Points, in no order, along strands that fork, close into loops and pass close to each other.
(in the rows, 128 means zero)
Points whose rows are less than 112 apart are linked; no others are. Some points are linked to none.
q_643: [126 136 135 118 132 141 107 109 174 145  94 141  89 167 132 117 178 148
  66 109 129 109]
q_996: [ 99 104 140 143 152 158 180 138 166 133  84 108 122 114 157 113 165 172
 141 119 113  88]
q_603: [148 127 134 101 107 151 114 111 139 120 136 154 186 105 114 149 159 112
 100 107 121 162]
q_262: [129 125 127 117 133 120 131 114  92 139 204 104 142 197 139 150 123  91
 117 118 152 114]
q_18: [171  70 132 132 138 126 134 163 154  89 119 141 116  86  85 108 108 137
 185 184  93 111]
q_244: [198  91 137  88 110 178 115 133 135 130 132 176 171 101 102 100 138 106
 111 135 105 149]
q_804: [121 124 118  95 149 118 184 103  60 149 155 183  95 110  96 127 104  70
 102  96 119 128]
q_654: [ 87 125 100  99 105  86 134 151 102 138 178 160 169 158 164 150 186 136
 107 120 107 164]
q_46: [ 90  85 128  97 142 116 194 128 144 122 173 135 119 120 138 189 163 103
 124 113 123 166]
q_758: [132 193 104 118 114 127 153 111  46 145 171 122 164 133  93 129  89  76
 133 120  97 168]
q_41: [ 81 180  93 102 112  86 146 120  82 153 156 179 136 147 147 145 152 114
  86  94 113 141]
q_3: [113 178 125 162 130  98 115 126  81 154 100 156  92 146 122  77  86 145
 122 123 117 141]
q_959: [144  88 165 141 128 175 171 113 225  96 118  87 100 123 119 126 152  94
 152 122 112 148]
q_373: [131 214 136 150 128 110  94  91  92 120 138  78 131 158 151 144  85 116
  96 112 153  95]
q_922: [109 192 127 150 142 112 117  82 139 122 160 105 107 154 155 167 114 100
 111  96 178 136]
q_671: [109 136 117 135 139 110 118 138 127 119  82 110  89 146 152 145 154 214
 120 160  65 132]
q_410: [167 148 128 117 106 138  82 106 132 102 159 130 152 115 113 150 107  89
 108 132 143 141]
q_218: [ 84 172  74 165 128  79 116 133  87 131 131 104  77 148  86 120  81 149
 156 155 126 111]
q_73: [191  81 164 129  94 149  81 158 164 108 122 129 151 137 120  75 110 102
 160 151 158  88]
q_589: [150 114 120 102 126 122 101 134 200  92 100 145 132 100 149 134 180 104
 101  96 160  66]
q_411: [152 130 141 120 104 108  83 134  99 145 138 192 140 111 105  74  92 108
 131 142 135 163]
q_528: [144 141 143 121 141  76 124 123 144  99 152 144 118 142 150 169 160 131
 134 147 103 176]
q_29: [137 153 114  88 145 100 133 105  65 142 173 179 121 153 131 145 125  77
  72 102 117 108]
q_255: [ 97  80 109 110 146 105 141 129 121 162 186 117 104 193 129 147 150 119
 122 129 174  81]
q_428: [ 79 158 125 155  86 112  68 156 112 157 126 132 157 147 135 105 110 154
 137 141 156 144]
q_577: [137 119 113 106  90 146  79 109 182 104 144  65 129 130 117 173 175 146
 122 151 128 124]
q_269: [126 155 132 127 158 107 154  97  93 111 100  88  86 154 155 167 123 177
 103 136  65 124]
q_165: [102 119 128 127 103 137 138 116 138 142 101 146 103 148  95 128 160 172
 109 145  73 195]
q_754: [148 102 148 127 120 192 159 128 120 136  87 103 152 122 100 105 120 173
 124 144  72 134]
q_316: [107 141 110 180 150 117 119 132 138 117  89  75 102 133 135 124 130 198
 164 161 115 107]
q_302: [109 170  72 131 150  91 131 153  91 107  87 127 114 108 138 161 148 185
 130 138  75 151]
q_678: [148 128 152 136 152 170 137  83 173 149 137 114  96 160 126 117 112  93
  92  77 178  96]
q_588: [106  92 142 125 117 175 154 110 215 141  97 126  87 141 113 111 198 128
  77  88 123 126]
q_890: [145 112 118  96 177  76 155 117  97  98 123 175  52  89  92 149  91 129
 122 144  90 112]
q_790: [142 185 129 156 139 136 120  94  91 111 136  56 122 163 123 145  69 142
 137 155 123 106]
q_156: [ 90 139 117 133 136 110 137 105 159 131 178 107 116 130 175 184 172 101
 126  90 191 138]
q_522: [135 163 115 137 136 120 137 116  93 134 149 162 149  90 104 113  89 106
 141 125 120 171]
q_223: [169 129 144 164 128 153  81 138 108 120 112 124 152  77  93  81  56 128
 185 165 147 143]
q_521: [174  99 103 122 123 141  84 157 130 104 107 119 139  99  94 108 104 145
 163 184 114  82]
q_980: [127 150 166 161 162 157 205  96 118 135 102  96  77 116 130 150  73 113
 132 100  97 171]
q_748: [176 112 143  96 160 165 164 107 145 114  96 167 129  50 112 103 117  91
 123 111 133 106]
q_245: [ 83  85  70 118 136 116 152 162 110 129 151 110 148 100 120 156 154 174
 164 164 117 123]
q_965: [139 117 152 129 134 114 112 130  93 176 106 215  99 119 126  40  91 128
 120 125 153 131]
q_978: [203  81 159 101 101 158 115 161 147 121 110 158 173 136 132  67 132 102
 135 148  99 105]
q_903: [110 115 125 100 118 126 187 125  71 127 144  95 142 141 114 163 135 143
 115 138  62 156]
q_351: [130  99 127 116 108 185 154 140 126 129 125  75 193 113 125 148 145 155
 145 148 105 128]
q_82: [119  98 163 140 113 165 147 128 166 177 124 109 154 180 174  97 190 137
 111  95 147 101]
q_530: [137  89 162 127 127 131 120 140 110 187 126 182 109 180 113  54 113 145
 113 134 130 116]
q_181: [169 134 172 131 111 149  98 109 190 112  81 128  83 161 140  96 154 140
 104 122  93 131]
q_230: [ 87 142  93 111  80 108 126 120 101 142 185 127 160 151 106 144 153 120
 124 133 103 193]
q_471: [ 71  92  71 119 105 102 147 134  95 138 195  88 141 139  90 158 133 131
 166 157 130 128]
q_357: [ 65  97 115 119 152  86 199 129  85 178 175 180  94 178 122 123 132 104
 116 103 118 137]
q_288: [137  88 135 139  81 157  64 148 185 121 118  76 149 137 116  91 125 123
 148 153 175  62]
q_57: [154 114  94 102 108 128  62 123  92 121 169 105 131 168  85 152 104 123
  93 160 139  68]
q_91: [146 146 122 147 128 125 101 183 132 121  51 183 137  68 136  64 132 160
 145 129 123 147]
q_204: [132 175 115 185 177 112 131 142 126  96  77  81 111  95 149 145 122 168
 164 137 119 156]
q_703: [143 126 132 147 155 156 158 156 147 124  32 153 130  63 133  82 143 163
 144 115 102 139]
q_71: [183 111 129  91 154 164 159  90 102  90 118 117 117  63  74 157  62 106
 117 133 103 111]
q_731: [151 102 158 147  90 144  76 174 128 140 124 129 179 114 102  74  79 128
 173 168 164 115]
q_454: [159 148 170 127 112 112  66 143 166 124  71 170  97 144 158  91 130 141
 121 135 112 114]
q_543: [123 172 161 130  87  95  33 147 118 138 101  92 134 177 195 140 134 151
 105 143 144  96]
q_186: [111 107 159 142 131 144 170 147 125 176 120 170 147 135 145  90 135 135
 141 121 120 169]
q_81: [118 186  83 162 130 107  92 120 101  98 116 100 110 105  85 132  70 141
 164 152 125 155]
q_360: [101 123 104 114  99 135 129 150 132 146 130 175 207  93 150 129 183 136
 112 111 143 144]
q_768: [148 134 172 144 143  95 148 149 149 102 116 125 134 141 184 134 147 143
 168 152  90 166]
q_827: [140  37 155 115 121 176 151 141 194 139 148 142  93 165  88  93 161  93
 138 115 136 146]
q_602: [151  97 169 126 116 184 150 132 138 184 107 154 136 186 148  59 142 140
  96 111 125  99]
q_745: [181 149 135 114 129 175 114  77 132  87 134 100 141 107  78 150  84 111
 103 132 124 122]
q_730: [170 116 132  91 152 110 133 125 151  91 106 188 107 112 144 149 165 118
  84 107 119  80]
q_622: [130 118 147 145 135 172 180 118 216  94 115  82 151  80 158 148 156 101
 163 114 131 116]
q_787: [ 97 145 139 135 150 162 199  74 130 134 119  85  98 122 135 176 117 118
  98  85 115 143]
q_762: [ 98 119 134 111 160 135 201  77 131 126 107 148  58  96 117 176 126 105
  77  83 124 141]
q_570: [ 92 169 108 160 154  92 151 146 116 116 112 111 141 103 164 152 150 169
 150 122 129 148]
q_819: [106 142 164 163 125 110 109 182 149 141  95 135 161 110 185  90 134 123
 156 112 191 104]
q_483: [ 94 176 141 170 161 135 213 102  83 155 144  90 123 137 150 155  91 108
 157 103 113 173]
q_655: [125 121 110  98 120 104  58 144 172 108 142 138 138 121 158 150 153  98
  94 112 211  55]
q_126: [159 128 144 126 124 128 133 163 167  92 104 130 175  96 179 127 167 124
 160 137 104 137]
q_547: [132 144 133 138 113 138 159 104  70 157 197 107 165 169 120 135  89  70
 134 120 129 158]
q_384: [125 106 111  97 120 116  47 125 128 136 164 128 123 166 118 137 125 111
  77 128 191  63]
q_564: [150 152 120 164 151 155 130 115 101 128 145 107 160  89 122 133  54 112
 159 124 177  94]
q_809: [146 125 107 110 107 143  79  84 157  97 178  93 119 143  79 172 138 105
 114 134 148 160]
q_388: [122 177 102 155 139 110  83 125 101 100 130  94 153  95 139 161  81 117
 155 121 194  89]
q_287: [117  30 153  94 142 140 191 148 170 132 166 160 102 149 116 152 171  99
 144 121 125 164]
q_537: [110 179 124 153 176  89 202 122  84 115 154  96 129 118 174 175  86 101
 160 119 124 132]
q_249: [116  83 163 125 114 115 101 181 108 169 174 146 177 187 165 101 131 108
 138 134 185 105]
q_772: [124 115 131 141 132 145 145 133 163 120 133 107 185  96 150 138 139 124
 161 136 145 100]
q_532: [117 162 118 140 108 111  71 147 148 126  95  95 132 128 175 142 161 172
 110 131 142  79]
q_309: [135  79 155 131  83 148  69 150 190 128 139  82 129 187 148 104 166  88
 142 119 185  92]
q_580: [ 98  84 105 118 117 165 160 117 191 122 104  89 116 122 130 149 195 157
 120 114 125 100]
q_414: [157  96 110 104 130 147  95 135  97 120 139 136 155 142  94 111  88 158
 120 164 136  66]
q_653: [116 154  89 107 107 124  70 116 137 101 126 101 136 108 132 167 146 175
 110 141 131 111]
q_346: [ 68 112  87 116 120  96 118 132 108 167 168 154 104 186 104 128 146 147
 100 128 141 104]
q_559: [ 81 145  92 133  96  84 136 125 102 140 207  91 153 146 126 165 121 104
 178 149 146 175]
q_948: [142 148 135 140 170 111 154 114 111 106 153 101 128 135 138 165  82 118
 163 144 117 127]
q_970: [115 128  92  98 149  94 162  94  98 121 133 177  55  72  73 142  96  93
 121 120 120 148]
q_58: [122  86 102 127 148 137 157 162 125  98  99 115 133  75  99 135 126 176
 171 160  98 127]
q_133: [136 101 157 140 162 166 215 130 171 125  99  85 118 100 156 158 131 123
 143 123 119  99]
q_527: [149  87 150 127 101 164  75 127 178 137 143 138 113 188 127  89 156  84
 110  96 187 138]
q_145: [151 147 167 121 122 112 108 129 106 138 143 132 163 171 197 139 150 110
 105 117 140 139]
q_375: [142 165 147 173 141 136 116 135  70 141 116 106 155 117 125  87  43 126
 172 139 149 130]
q_640: [ 80 189  91 149  87 108 104 116  77 169 121 149 104 121  76  78  96 131
 123 116 125 157]
q_456: [117 156 127 140 142 110 166 109  84 142 109 138  66 156 120 119 109 155
 107 121  77 143]
q_511: [156 154 154 138 145 150 142 117 173 110  53 133  84 108 126  92 148 164
 123 118  88 131]
q_898: [156 140 126 113 173  55 148 136  78  90 144 159  81 138 143 160 109 140
 124 144  70 127]
q_636: [140 141 130  95 149  82 117 123 148 111 139 191 110 134 162 163 168 104
  89 102 119 148]
q_774: [ 84 163 162 154  94  89  57 174 100 151 103 105 177 145 194 118 132 159
 137 139 160 127]
q_509: [160 116  99  82 153 156 157 114  89 111 115 159 150  41  91 132 101 116
 108 123 112  94]
q_479: [ 76 134 100 115 131 110 160 117 143 132 177 104 143 103 157 189 193 131
 127 108 132 156]
q_202: [ 84 140  83 129  97 132  98 110 108 168 147 130 114 158  62 109 127 146
  94 123 130 131]
q_932: [147  79 159 137 128 178 164 111 172 130 104 124 110 119  92 124 133 140
 140 140 101 158]
q_341: [155  85 150 113 109 181 119 116 192 144 155 152 124 147  92 107 146  67
 126 107 166 184]
q_474: [141 160 110 158 140 127  94 147 123  98  92 129 138  59  92 113  88 152
 168 152 128 165]
q_339: [148 143 163 144 127  78  87 177 120 130  79 198 115 114 169  67 115 150
 137 139 121 138]
q_891: [ 83 134 103 150 106  99 105 178 120 138 119 169 183 100 146 108 149 160
 154 133 158 159]

How many points has the smallest loop of links through each point below? Write 0 if it is on no loop.
q_530 | 0
q_932 | 6
q_428 | 11
q_671 | 5
q_528 | 0

A fork is a point with three links, a tip a point with one. Leave the first point through the second and follow the links. Name the first fork or tip that comes.
q_29, q_41 | q_772
q_522, q_758 | q_671
q_414, q_521 | q_898
q_980, q_483 | q_73
q_202, q_346 | q_82

A tip is a point with one link. Name the tips that can be reached along the links from each point below, in the order of the rows.
q_730 | q_898
q_543 | q_218, q_748, q_762, q_388
q_316 | q_82

Name the points in between on the shortest way along the links from the first point to the second, in order.
q_218, q_428 | q_81 > q_474 > q_223 > q_731 > q_73 > q_978 > q_244 > q_603 > q_360 > q_891
q_181, q_768 | q_643 > q_588 > q_580 > q_996 > q_133 > q_622 > q_772 > q_126
q_787, q_73 | q_980 > q_483 > q_537 > q_948 > q_790 > q_373 > q_922 > q_156 > q_479 > q_46 > q_287 > q_827 > q_341 > q_527 > q_309 > q_288
q_3, q_82 | q_640 > q_202 > q_346 > q_255 > q_262 > q_547 > q_758 > q_522 > q_411 > q_965 > q_530 > q_602
